Each row is a point on a tangle of strands that fork, close into loops and nearly touch. The rows are in no order.
In the rows, 128 means zero.
Two points are linked if the straight distance between their rows is under 201.
z397: [ 89 159 160 163 120 114 153 127  85 108  67  90 149 128 120  88  98 100
  65  78  85 134 155 161 120  98 105 143  76 172 107 134 105 120 142  95
 165  97  97 112 151 113 147  90 152 140 150 121 105  88 134 107]
z185: [130 128 176 100 179 121 119 148 155  82 189 147 117 117 157 125  99 131
 184 172 151 184 127 188 176 129 196  74  64 137  90  51 136 125 109  74
 101 110 128  88 132 123 148 164 145 146 144  92 162 150  97 158]
z991: [150 144 160 106 131 132 119 106 168  97 154  81  75 142 140 129 101 179
 194 124  62 138 117 151 140 163 147 128  54 133 120 133 143 103 141 113
 147  92 142 159 153  60 138 148 139 169 143 106  99 138 171 160]
z419: [119 132 151 144 169 110 124 129 141  99 134 104 114 154 131 122 102 129
 138 134  95 154 167 112 178 162 155 101 113 176  60  66  94  76 118  57
  69 135 134  93 174  91 100 118  98 141 160 132 159 145 129 142]
z384: [106 131  93 184 140 120 153 133 129  79  81 139 152 121 125 156 110 123
 119 119  98 118 149 147 106 122 127 122 135 133 132 133 105 192 127 132
  94 142 103 136 169 106 123 104 105 116 148 115 138 183 114 155]
z305: [134 130  77 118 122 106 103 161 125 100 133 147 166  56 154  90  99 110
 121 117 112 178 176 118 102  62 127 133 119 115 109 130 124 199 101  93
 121 140  75 120 108 166 164  62 124 153 111 177 131 101 139 160]
z547: [139 153 111  97  61 136 153 131  76 133 111  99 142 118 126  92 151  80
 152  89 158 103 141  87 114  96 128 170 156  33 151 220 144 180 186 137
 217  51 126 149 112 129 124 137  81 130 173 166 108  93 143 149]
z361: [112 161 149 164 173  82 113 140 105 154 109  96 154 167 123  42  74 141
  78  70  91 111 170 154 119 124  62 131 107 163  97 175 123  82 146 138
 150  92 118 140 134 111 158 128 185  95 157 129 100 117 126  91]
z747: [121 100 160 103 155 120  96 133 174 120 160 107  97 175 114 141 146 180
 152 166 110 116 143 105 172 192 132  93 130 146 104  92 109  82 119 105
  47 137 150  86 172  91  99 149 101 170 126 114 166 181 142 150]
z687: [138 106  99 128  90 134 189 126  92 109 108 111 147 132  91 131 129  94
 113  89 173 140 106  73 122  86 127 164 153  29 167 201 119 202 206 134
 168  98 128 127 131  74 120 132  97 145 173 148  92 138  96 104]
z937: [160  71 124 109 142 156 148 140 127 173 168 185 151 109  79 179 165 140
 134 153 139 112  93  90 104 161 109 109 199 123 181 135 147 159 141 147
  97 199 109 124 104 163 119 154  96 107 130 138 114 176 113 139]
z188: [ 85  97 143 154  99 127 179 105 104  80 115 100 132 152 106 155 128 108
 117 108 182 169 125  95 183 130 121 139 119  68 117 114  73 113 164 141
 134  97 155  81 157  75  82 102 126 165 157 120 135 128  81  75]
z402: [145  97 119 158  93 142 150 104 158  99 116 139 105  84 150 148 163 130
 175 181 139 154 107  85 160 129 179 145 126 124 136  83 103 137  98 111
 120 185 157 112 110 142 126  93  75 149 122 157 121  69 134 137]
z648: [164 169 136  93 149 104 111 111 113 134  91 111  91  93 169  88 157 116
  89 126 104 118 117 131 142 108 159 117  79 154 128  94 168 111 120 124
 140 108 104 130 125 102 134 124 173 153 116 125 163 160 122 133]
z311: [163 124 122 114 108 118 137 154  97 146 123 205 192  85 139 116 137 112
 100 150 150 124 145 156 129 102 131 153 147 139 185 158 165 157 124 143
 117 150 105 143  95 179 169 126 157 113 122 136 101 109 147 118]
z789: [ 81 107 129 112 146 147  83 136 130 142 156 100 109 157 125 125 124 151
 120 159 156 132 125 108  87 170 104  82 184 107 136 114 130 115 103 139
 120 118 136 119 102 161  93 156 142 143 109 133 148  94 153 139]
z286: [126 137 117 143 134 140 141 144 131 107 111 151 154 162 130 149  86 123
 165 123  92 133 131 178  89 111 140 160 111 135 139 141 161 135 149 146
 154 153 159 203 159 120 148 159 169 145 159 126  86 125 146 147]
z165: [123 100 157 114 103 168 146 116 145  85 148 115  93 155 148 187 180  94
 207 151 167 165 135 139 132 150 181  87 155  95 147 101 128 131 134 135
 140  99 160 103 138 159 118 141 118 160 130 117 116  89 163 171]
z979: [157 148 210 114 132 174 149 107 135 121 139 100  95 156 105 142 140 155
 163 120 103 112 109 128 113 158  81  80 108 127 116 105  91  30 130 116
 156 133 148 106 146  97 139 130 115 116 129 105 130 148 150  90]
z29: [ 69 109 138 142 125 109 136  97 145  82 136 110 115 156 138 151 136  97
 157 158 149 116 110 148 187 176 193 136 137 183  98  98 146 157 112 113
  77 113 164 104 161 123 103 152  77 106 135  98 130 136 135 165]
z215: [139 125 114  89 100 125  68 129 105 160 108 111  86  59 132 109 141 135
  91 118 121 103 124  60  67 136  86 129 173  72 179 168 165 161 137 162
 136  89  88 132  55 148 121 114 137 148  89 163 144 109 132 157]
z835: [ 94 133 104 114 113 119  55 135 146 110 139 111  74  90 161 121 153 146
 102 145 168  91 122 133 139 154 149  98 164  65 129 123 155 192  98 144
  99  80 130  95  78 147 109 176 151 152 100 133 206 186 132 158]
z268: [124  85  85 133 121 120  64 135 199 115 178 109  82  81 154 146 153 187
 143 123 147 114 134 128 122 131 118  95 166  61 145 131 122 191  75 173
  88 114 134  83  77 145 125 152 136 124  47 133 148 164 127 160]
z354: [163 157  92  68 108 134 113 140  92 113 152 175 147  86 147 100 127 136
 135 135 141 128 112 139 139 123 113 155 134  72 166 165 184 129 120 120
 160 105 138 179  95  94 120 171 134 127 175 142 155 167 141 128]
z343: [193  85  99 144 101 135 144 148 132 169 133 206 167  70  83 149 172 102
 100 158 173 128 108 111 126 123 131 130 171 123 190 157 136 185 168 149
 115 202 129 106  81 180 153 131 158 129 117 153  98 147 120 105]
z842: [137 127 197 150 192 120 163 108 127 130 146  76 110 181 101 114  86 149
 138 101  88 152 155 106 148 158 105  75 106 144  81 100  82  49 146  85
 115 138 140  89 170  84 121 131 117 114 172 125 118 154 114 113]
z483: [121  84 106 185  87 120 136 156 126  94  71 148 169 124  90 132 143  90
  77 122 135 166 130 121 140  76 145 162 143 117 110 131  92 173 150 126
 114 184 147  95 148 130 126  94 140 189 157 156 114 120 139  91]
z909: [143 121 110  94 124 129 113 144 110 134 165 162 152 117 120  85 126 184
  98 169 149 127  88 140 167 167 108 132 107  74 152 150 124 103 132 102
 138 141 153 132  99 103 115 173 147 137 173 128 132 155 128 100]
z755: [133 137 128 175 144 137 110 125 157 192  86 118 125 200 109 138 137  83
 103 107 127 106 126 123  64  88 113 108 189 180 124 144 134 116 137 202
 127 173 151 166 116 190 149 156 158  96  71 124 113 119 131 102]
z259: [ 89  57 143 110 140 100 117 114 115 133 149 107 117 115 118 128 109 153
 139 128 125 173 112 127 143 154 152  94 104 105  72  79 137 143 134 122
 103 120 124 103 174  66  76 133 158 180 122 122 135 190  78 121]
z604: [167 115 150 114 149 128 118 156 161 112 133 165 148  40 136 137 140 132
 133 179 117 152 139 117 131  70 159 112  96 157  90  35 103 143  98  86
  82 180  86  88 146 128 148  83 137 177  95 124 168 154 110 135]
z836: [137  90 136 128  80 149 139  77 149 130 146  86  68 115 129 165 204 123
 171 152 154 140 114  78 138 164 162 111 164  79 143 112  97 144 112 126
 146 132 155  77 113 164 100 110  67 135 109 162 126  73 159 176]
z554: [118 141 125 120 120 111  97 140  91 160 116 182 140 144 105  90  99 157
  82 178 133  99 100 132 156 159  98 167 125 146 122 130 151  64 128 108
 101 165 159 157 132 104 104 149 131 129 163 126 151 143 119  80]
z475: [155 129 191  91 142 157 118 120 132 165 142 112  65 149 116 123 186 171
 109 135 118  89 113  99 104 129 103  90 163 164 161 115 163  60  91 179
  99 133 132 119 118 141 121 194 130 109  72  90 138 149 140  97]
z33: [131 135 108 141 109 145  98 158 110 160 108 219 142  86 107 148 123 114
  82 202 154  99  95  76 138 150 113 155 157 171 127 106 161 109 130 111
  65 199 144 135 114 136  99 118 116 127 140 143 182 126 106  64]
z73: [127  83 154  68  76 154  91 118 109 136 146 105 101 126  91 127 181 138
 126 125 126 110 109  93 121 168 143 124 171  30 136 135 142 164 181 123
 160 115 139 114 119 122  97 154 121 213 144 153 112 123 169 166]
z448: [173 132 157 153  94 154 171 128 102 179  77 151 152 140 111 145 142  87
 115 140 127 147 101 180 105  86 137 118 103 167 132 104 105 107 148 122
 180 201 156 146 137 167 175 104 174 131 125 105  78 101 138  95]
z941: [125 179 114 115  93 155 140 121 118 169 131 129  97 143 129 151 146 154
 101 152 137  48 124 129 101 159  87 185 135 155 167 164 137 107 101 130
 131 106 120 163 108 166 127 134 102  89  80  96 148 124 151 135]
z538: [100 116 137  82  97 136  86 139 105 125 144 104 122 153 134 112 141 117
 123 112 130 127 148 124 108 158 122 118 139  84  94 131 127 130 144 113
 152  85 117 115 126 146 110 110 144 185 118 157 149 113 162 123]
z852: [141 125  98 129 120  97  77 105 136 170 124 100 103  53 147  74 134 149
  95 144 122 114  96 108 101 116 136 123 145 116 149 162 140 178  93 154
 131 146 121 122  60 158 153 128 149 105  73 164 100 118 152 170]
z74: [125 117  72 109 145 104  84 149 117  74 138 127 128 102 172  97 101 125
 120 136 117 184 166 104 153  92 187 140 128  98 116 114 154 188 120  96
 101 116 118 133 140 104 119 114 130 195 162 167 126  93 126 155]
z820: [151 108 154  88 163 122 108 146 162 120 215 163 139 105 155 113 135 168
 172 200 169 142 111 160 169 150 171  97 106 138 121  93 141 119  84 100
 103 144 148 104  91 145 160 181 122 112 126 101 145 139 127 146]
z195: [117 205 135 166 152 148 139 111 128 151 130 125 129 200 122 121  91 118
 161  96 106  63 119 118 108 138  92 144 163 161 126 187 146  96 120 162
 170 131 152 196 133 118 146 137  78  29 166 122 114  60 133 103]
z275: [101 152 100 163 167 119 101 148 131 151 122 108 165 167 133 104  90  87
 118 101 109 161 172 146  80 103 112 102 146 193  49 107 104 117 130  95
 146 145 113 146 144 183 151  87 152 119 111 158 120 106 138 131]
z774: [178  94 142 112  68 144 188 130 123 113 148 142 162  75 117 149 144 132
 159 126 104 161 111 173 127  95 175 135  84 113 117 127  98 195 116  76
 168 171 112 126 137 112 150 124 110 139 125 131  93 161 150 139]
z367: [131 141 139 104 151 161 121 130 147 113 151 135 118 184 137 151 111 154
 187 144 106 127 117 151 133 182 133 129 112 139 137 118 156  73 148 127
 143 135 177 182 154 104 114 200 130 151 170 104 103 126 160 140]
z893: [132 159 194 113  86 147 134  84 140 102 129 102  96  91 155 125 137 107
 200 104  94 124 105 201 117 121 159  90  72 131  91 120 148 138  84 106
 179  93 115 109 110 119 153 139 137  93  99 122 128 123 172 142]
z25: [120  60 118 168  73 139 180 118 120 106 136 150 136 113  73 180 169 112
 114 135 177 159 107 102 163 142 128 149 147  90 165 128  88 162 157 148
 126 153 153  81 138 131 106  87 125 165 150 150 118 115 113  89]
z387: [165 136 171 123 148 153 143 113 156 161 136  97 102 190  94 143 161 173
 126  95 111  72 129 113 101 131  59 120 148 137 152 145 105  36 133 176
 136 141 135 126 128 130 142 143 118 101  85 105  95 122 143  94]
z914: [104 135 144 122 154  98  90 151 156  83 137 112 137  96 156  90  80 137
 132 123 105 182 136 207 160  99 154  85  52 126  44  45 127 139 110  67
 117 112 112  89 143 102 131 149 183 164 123 115 170 156 112 135]
z542: [124 126 145 109 104 151 102 128 179  92 157  83  91 197 139 170 208 112
 185 113 162 117 161 174 155 164 155 106 166 120 147 134 138 118 135 158
 141  46 142  95 116 169 120 185 122 128  98 104 118  96 184 154]
z580: [129  61  77 115 117 114  86 138 171 111 183 142 128  84 141 153 131 177
 176 132 127 145 117 107 130 145 130 134 154  45 135 112 135 168 110 156
 107 138 149 133 117 115 102 146 135 160 103 143 110 138 115 154]
z777: [162  84 127  61 115 125  79 139 181 141 225 141 142  79 147 129 143 157
 210 136 132 153 139 147 115 121 143 115 138  63 112 112 136 163 104 121
 148 132 103 116  84 173 149 140 132 144  76 156 110 109 160 180]
z996: [114 168 146 132  97 143 138 153  72  80  56  94 140 144 107  82 121  74
  87  76 110 122 164 115  86  79 119 120 123 106  95 158 118 159 177  95
 160  88 100 129 165 100 141 107 127 184 171 153 128 123 151 100]
z281: [123 104 121 120 145 138 157 133 103 115 153 160 152 116 115 142 117 135
 128 118 141 137 128 115 104 147 114  83 174 103 145 144 128 160 123 125
 111 147  95 110 133 120 115 130 110  92 144 134 137 192 102 122]
z977: [159 180 116 109 138 111 117 135 117 189 106 120 122  94 153 101 159  90
  60 138 141 123 132 145 123  90 143 108  99 202 117  85 139 106 114 108
 129 127 102 117 110 178 151  98 179 118  65 113 159 127 117 121]
z655: [145 162 125 124 116 141 105 118 114 190 120 129  93  98 140  87 126 157
  70 162 131  94 100 126  81 117 103 125 141 173 176 163 147 122  77 158
 125 155 139 143  57 182 161 149 144  66  70 109 115 101 163 139]
z950: [122 101 157 165 155 106 119 128 146 115  99 122 125 129 123 109 100 158
 118 165  97 157 124 154 137 131 178 122  85 183 112  83  96 116 111 106
 102 184 156 117 144 137 162 116 153 168 134 117  92  87 160 150]
z947: [ 85  68 133 124 125 100 120 120 110 142 143 131 140  77 117 146 110  98
 121 144 149 167 111 126  98 114 156 111 133 131  79  81 146 199 129 121
 108 123  88  99 149 138 100  96 169 170  93 133 153 151  90 133]
z241: [125 153 137 118 119 143 159  96 133  98 148  59 114 148 151 120 100 118
 197  80 109 191 133 134 129 123 171 107  95  80 112 179 118 175 135 115
 200  65 125 126 152  78 133 125 100 115 170 148  73  62 162 159]
z69: [ 89  99 112 116 117 127 110 106 105 149 120 126  91  44 139 146  97 144
 112 156 123 131 108  73  76 149 107 140 125 122 148 118 160 163 106 124
  97 104  83 134 103 119 100  80 147 157  90 144 173 134  99 145]
z172: [139 139 150  65 139 155 156  82 135 154 188  87  80 159 136 145 170 155
 161 156 144  98  78  99 197 198 148 115 103 145 158 135 123  93 122 114
 128 105 156 117 121 112 118 167  56  82 127  88 134 147 130 157]
z936: [ 82 113 110 146 135 110 123 176 102  99 116 159 193 132 133 130  62  94
 139 101 113 175 182 172  78  75 119 152 118 158 126 142 140 178 142 136
 128 110  90 189 152 144 139 107 169 170 147 126 102  94 122 134]
z213: [150  96 111 170 148 131 143 133 173  74 120 143 113  75 150 175 148 144
 146 163 121 160 134 108 148 106 173 114 115 129 146  70  84 165  97 130
  66 174 122  80 142 128 157  67 110 165 114 125 146 129 114 169]
z300: [ 64 168 136 166 174  85 131  98 117 131 137  90 102 143 142  97  74 146
 116 108 103  97 128 166 143 163 110 135  87 217  91 130 142 113  82 100
 112  90 113 133 146  91 114 136 122  48 137  99 149 138 118 148]
z338: [144 183 120 100 137 164 117 112 126 163 142 129 123 165 111 130 141 134
 171 108 125  56  99 106 113 150  92 159 188 113 157 193 169  89 133 165
 177 138 151 203 121 117 112 196  62  54 170 123 104 100 158 149]
z511: [ 96 123 142 174 163 118 133 146 144 157 114 115 110 180  81 143 119 190
  66 134 146  96 159 107 136 167  64 105 147 137 138 131  64  72 127 145
  54 138 124  77 153 132 105 105 113 122 116 108 172 172 102 103]
z485: [ 72 132 151 151 125 166 141 129 115 144 126 130 132 194  64 171  96 162
 104 140 147  81 120 114 109 183  51 141 152 124 131 126  74  67 165 123
 112 131 153 140 148 130  94 104 107 127 135 100 143 131 116  96]
z674: [ 86 147 153 131 143 111 130  87 171  97 161  85  71 151 161 136 108 139
 185 143 109 113 114 151 174 188 154 128  96 213 109 131 153 115  69  85
  86  60 127 104 123 101 111 137  74  60 106  95 150 122 148 174]
z745: [166  88 169  49 137 123  81 129 182 165 219 138 118 101 152 116 150 199
 158 149 122 124 125 158 149 131 145  91 104 125 130 102 139 114  79 117
 115 126  99  99  67 161 161 148 160 131  49 115 152 143 143 144]
z502: [134 141 110 101 111 106 138 118  92 133 138 119 147 139 164  94 172  97
 137  98 155  95 159 115 126 137 141 136 187 105 157 197 166 159 125 158
 183  56 102 140  91 149 132 149 114  71 139 152 120  99 134 145]
z24: [114 106 120 137 103 138 169 104 108  72 139 136 130 139 132 143 135 110
 136 163 156 162 115 123 201 151 221 119 120 132 133 104 119 191 142  89
  96 150 176 112 158 105 112 156  75 156 196 119 119 143 123 158]
z788: [110 105 137 166 169 115 126 145 171 126 140 121 106 178 117 161 164 177
  98 151 127 104 154 126 179 170 129 109 140 180 132 107  84 108  92 134
  21 173 145  62 157 140 133 128  87 113 109  93 154 186 137 150]
z889: [ 68 137 116 196 163 115 139 131 114 106  79 161 154 108 148 117  51 135
 115 139 133 165 103 164 133 104 105 115  92 143 117  88 132 105  99 146
 107 158 151 148 128 112 108 138 172 104 156 115 139 107  75 102]
z725: [127 115  92 132 157  79 140 110 106 162 119 100 140 148 107 102 103 117
  72  85 131 149 124  62 153 113 137 167 128  99 100 153 119 128 182 131
 139 115 113 119 142  98 105  84 125 130 146 154 103 135  61 105]
z507: [130 146 100 189 176 116  99 144 160 152  80 122 144 211 116 120 106  97
 101  95  95 119 143 122  97 108 110 115 162 161  79 129 104  88 164 150
 136 186 156 155 144 153 143 124 152 118 128 156 123 120 126 101]
z478: [105 109 133 109 137 110 125 172 125  60 161 186 192 107 157 135  87 108
 161 136 159 162 178 194 107  80 152 136 125 103 134 116 166 208 123 138
  98 102  93 148 148 136 152 152 157 159 141 118 126 139 120 149]
z757: [103 135 141 173 170 124 153 131 136 158 140 117 162 237  40 134  98 149
 114  94 169  78 114 109 136 141  63 150 150  88 103 169  82  63 213 173
 138 124 153 132 151 119 111 131  99  96 145 107 122 157  82  87]
z374: [173 137 129 126 180 105 125 112 140 104  95  97  91 114 151  91 111 177
 131 108  59 135 134 127 127 116 135 111  73 116 139 120 133 106 141 131
 118 118 119 141 160  49 142 130 157 165 144 126 110 176 112 152]
z466: [158 128 127 148 114 142 206 106 137 107 120 123 149 139 110 156 138 138
 144  81 131 123 124 118 136 110  99 148 122  87 168 179  74 112 143 159
 171 122 117 104 130 119 155  82  93  80 138 132  93 119 122 102]
z984: [133 158  84 102 136 108 119 157  92 138 111 158 150  76 125 134 107 105
  86 128  98 137 165 112  97  92 122 182 111 183 123 119 169 160 131  90
 107 114  56 183 172 113 103  66 132 163 146 141 173 155 117 159]
z718: [123 133 103 138 149 125 155 152 100 126  92 109 148 168 111 138 131  84
  87  87 169 158 164  81 138 108 108 132 134  86 125 132 100  98 201 141
 140  72 106 113 150 109 100  91 158 156 151 135 152 148  64  71]
z19: [141 113 107 135  39 144 109 160 119 106  63 153 165  77 127 115 154  89
 124 133 135 157 135 128  97  78 114 171 130  81 134 150 117 146 133 133
 164 145 148 133 101 158 151 106 151 194 123 172 105  84 168  91]
z53: [144 109 112 143 105 134  77 153 155 154  86 162 154 136 113 159 162 101
 130 125 136 117 129 118  83  97  87 137 210 115 157 145 145 113 133 216
 111 158 149 148  91 175 127 156 161 137  82 136 112 108 140  96]
z174: [181 126 145  99 108 150 150 110 127 186 136 111 122 143 132 129 165 112
 157 147 141 146  88 138 113 131 155 109 107 134 102 118 111  92 138 120
 205 164 152 135 122 166 139 131 145 126 114 138  85 104 156 125]
z20: [128 123 139 168 114 149 157 143 126 118 102 161 177 166 121 171 126 116
 140  86 123 132 159 143 140 109  84 144 144 126 145 144  92  67 128 162
 146 137 143 132 123 128 147  88 139  84 136 123 118  97 105  49]
z806: [ 93 150 100 141 104 124 147 107 123  62 117  78 127 150 147 117  87 100
 182  72  97 152 152 124 139 104 146 177  96 123 102 162 133 166 147 115
 175  55 124 186 177  49 106 131  87 130 170 142 105 103 128 134]
z303: [103 167  93 210 180 113 163 142 129  83  58 160 152 152 139 106  69 119
 114  99  90 138 133 174 139  92 107 116 107 148 121 123 129 138 132 135
 111 150 134 168 175  75 114 152 118  88 198 126 144 164  79 125]
z431: [104 189 139 180 163 133 165 100 111 162 113 113 116 156 142 129  74 129
 113 108 113  88 104 159 128 134  95 133 103 192 113 142 123  89 102 136
 160 131 133 157 137 121 141 119 121  26 128  92 121 104 100 106]
z96: [137 169 135  90 105 165 104 110 185 102 163  77  66 161 141 136 167 147
 186 119 132  87 112 145 160 178 135 100 131 103 130 149 118 103 106 126
 143  72 164 113  99 118 122 197  79  88 103  99 147 161 173 159]
z406: [138 109 135 106 120  93 157 136  68 111 129 155 180 125 152  87 134 109
  88  91 130 142 174 136 163 113 158 148 133 132 150 172 159 166 124 124
 134  92  86 111 126 126 147 118 139 115 164 147  96 114 130 112]
z451: [102 184 112 132 170 100  87 155 139 122 138  97 123 138 159 114  93  95
 129 101  86 132 182 168  94 121 116 112 102 211  57  79 147 130 126  83
 129  90  83 160 163 151 136 100 164 155 113 133 173 135 141 152]
z123: [154 127 119 101  73 154 147  95 125 187 152 117 112  93 137 128 184 106
 166 155 161 133 102 100 112 133 133 123 152  77 120 144 122 140 127 116
 208 146 139 106  89 190 103 126  83  86 103 182 102  77 149 148]
z749: [144 137 126 120 126 129 160  94 161 105 126  81  91 136 112 139 164 156
 144 100 128  77  97  98 135 143 118 160 113  61 158 167 105 125 163 178
 146  99 151 110 135  88 138 127  96 127 110 107  97 164 128 139]
z21: [107 128 126  99 158 154  91 116 115 165 138 118 106 134 109 105 123 169
 121 155 134  90  82  82  98 167  94 135 192 104 172 156 165 102 109 164
 131 155 143 163  84 131  90 192 101  98 151 129 105  69 150 142]
z906: [159 142 138 145 165  92 138 123 124 187  79 134 141 123 125 143 138 111
  62  90 108 101 151 117 135 102 108 137 116 214 136 123 134  95 129 169
  86 139  83 126 143 136 142 100 167  87  81  96 133 159  81  95]
z47: [126 144  73 119  77 123 105 142 118 185 118 165 112 104 120 137 155 123
  80 155 170  60 130 103 117 153 100 222 164 149 187 176 183 145 128 162
 110 116 121 176  76 189 112 135 120 120 105 136 141 100 131 139]
z761: [147 126 103 108 105 136 167  88 122 104 125  85  83  90 135 139 154 141
 115 119 132 113  99  97 142 133 176 136  82  51 164 144 103 184 161 114
 149  90 125  93 135  88 136 101 111 166 137 128 118 167 112 162]
z44: [126 108 133 172 128 115 125 135 136 195 123 216 183 142 122 160  87  87
 115 110 122 137 119 136 126  88 111 148 142 186 135 129 145 108 119 172
  99 206 127 165  89 184 152  78 146  77  82 140 118  63  88  84]
z662: [131 120 110 115 116 145 144 140 107 115 126 149 163 169  82 119 124 124
 108 126 159 116  90  99 150 137 117 155 162  52 154 182 121 128 198 128
 144 135 165 144 131  90 106 163 101 144 202 140 111 153 115  87]
z908: [154 164 189  84  89 158 176 101  86 156 156 126 126 138 149 132 161  76
 175 129 143 119 121 178 118 145 148  94 123 150 114 128 163 108 118  97
 198 104 131 132 141 153 138 156 123  84 131 123 116 117 166 120]
z440: [148 125 176 126  94 142 178 123 138  78 145 131 150 109 131 154 113 117
 191 101  90 177 134 202 144 102 144 122  52 155  86  97 106 117 105  72
 164 123 111 113 158  95 137 116 126 111 129 102 108 139 146 111]
z958: [135 137 132  98 155 106 123 135 160 127 147 140 138  88 150 144 102 117
 148 137  83 144 166 153  97  94 144 148  76 200  85  60 154 140 115  70
  99 133  73 143 174 125 137  82 141 166  94 120 155 151 131 188]
z289: [150 167 104 148 166  96 131 150  95 130  79 190 168 102 152 116 111 105
  74 100  93 131 182 138 141  75 116 157 117 198 159 116 159 106 120 134
  94 135  86 169 145 111 145  86 157 102 151 119 149 123  84 114]
z679: [148 113 143 127 187 139 134 139 134 148 127 147 104 152 145 143 145 160
 115 160 142 118 117 139 133 137 126  95 136 155 185 115 145  89 110 196
  87 153 149 138 119 142 137 185 159 119 111  81 129 158 112 118]
z410: [105 179  64 164 136 106 115 126 134  66  78 101 122 130 149 107 121 100
 144  94 105 100 159 125 112 113 131 172 134 128 110 149 129 178 139 141
 145  70 112 190 166  74 107 125  95 119 158 145 167 159 116 168]
z897: [113  56 148 176 153 108 133 110 138 146 141  98  97 106 117 109 131 195
  96 181 141 156  82 145 162 158 163  98  88 135 133 104  66 147 101 120
 102 171 158  66 117 133 155 122 156 153 124  96  97 130 120 141]
z484: [106 151  52 136 150  86  65 151 136 150 131 136 181  99 154  76  93  99
 105 113 132 148 150 149  97  85  92 140 138 164  83 131 117 151  90 122
 133 141  96 153  94 180 146  90 152  97  93 160 148 121 120 133]
z377: [130 141  74 132  92 127 130 134 103 168  97 154 143 136  99 139 150  94
  76 136 175  90 130  64 117 139 100 184 171 123 166 175 133 130 184 148
 138 109 106 136 104 164 110  89 110 123 133 146 140 100 101  96]
z912: [126 113 147 162 112 122 144 156 113  96  78 140 171 106 106 104 105 143
  63 126  86 165 150 164 150  84 140 142  78 150 115 112  81 140 117  88
 116 171 124 104 137 119 159  95 159 169 144 121  91 112 152 110]
z245: [127 175 101 100 141 135  95 154 110 101 142 162 143 125 174 106 104 106
 157 141 146 147 128 160 115 110 112  96 139 110 112 116 165  93  97 122
 155 105 139 171 122 119 118 159 153 107 152 131 177 136 121  98]
z794: [137 124 129 101 148 154 169 114 124 158 153 145 102 129 151 192 159 137
 160 162 157 118  90  93 156 179 145 137 113 164 172  96 146  95 121 137
 101 138 146 145 142 134 111 151  90 109 126  94 150 157  86 123]
z564: [130  99 160 163 126 145 153 131 140 166 127 171 153 170 121 174 130 131
 127 139 131 139 132 148 144 120 123 140 126 168 147 101 106  67 108 153
 118 192 166 128 106 183 151  94 147 113 100 112 103  66 129  84]
z36: [122 165 151  97  85 151 102 130  81 120  69 113 107 125  96  90 138  93
  96 124 134 102 110  71  86 114  99 134 146  66 107 144 138  99 175 113
 161  98 125 118 122 117 116 106 125 176 138 165 152 113 148  90]

A piece is all that can be reached along the links. How many separate loops has the piece of each point below (a circle has one, a figure eight two, a Y none), and how many tips (points with one link)?
z991: loops 0, tips 7
z674: loops 0, tips 6
z406: loops 0, tips 4
z47: loops 0, tips 2
z914: loops 0, tips 2

A tip is a point with one link. Name the tips that can be reached along the links from each point below, in the order of the rows.
z410: z33, z241, z889, z245
z268: z835, z914
z47: z259, z377
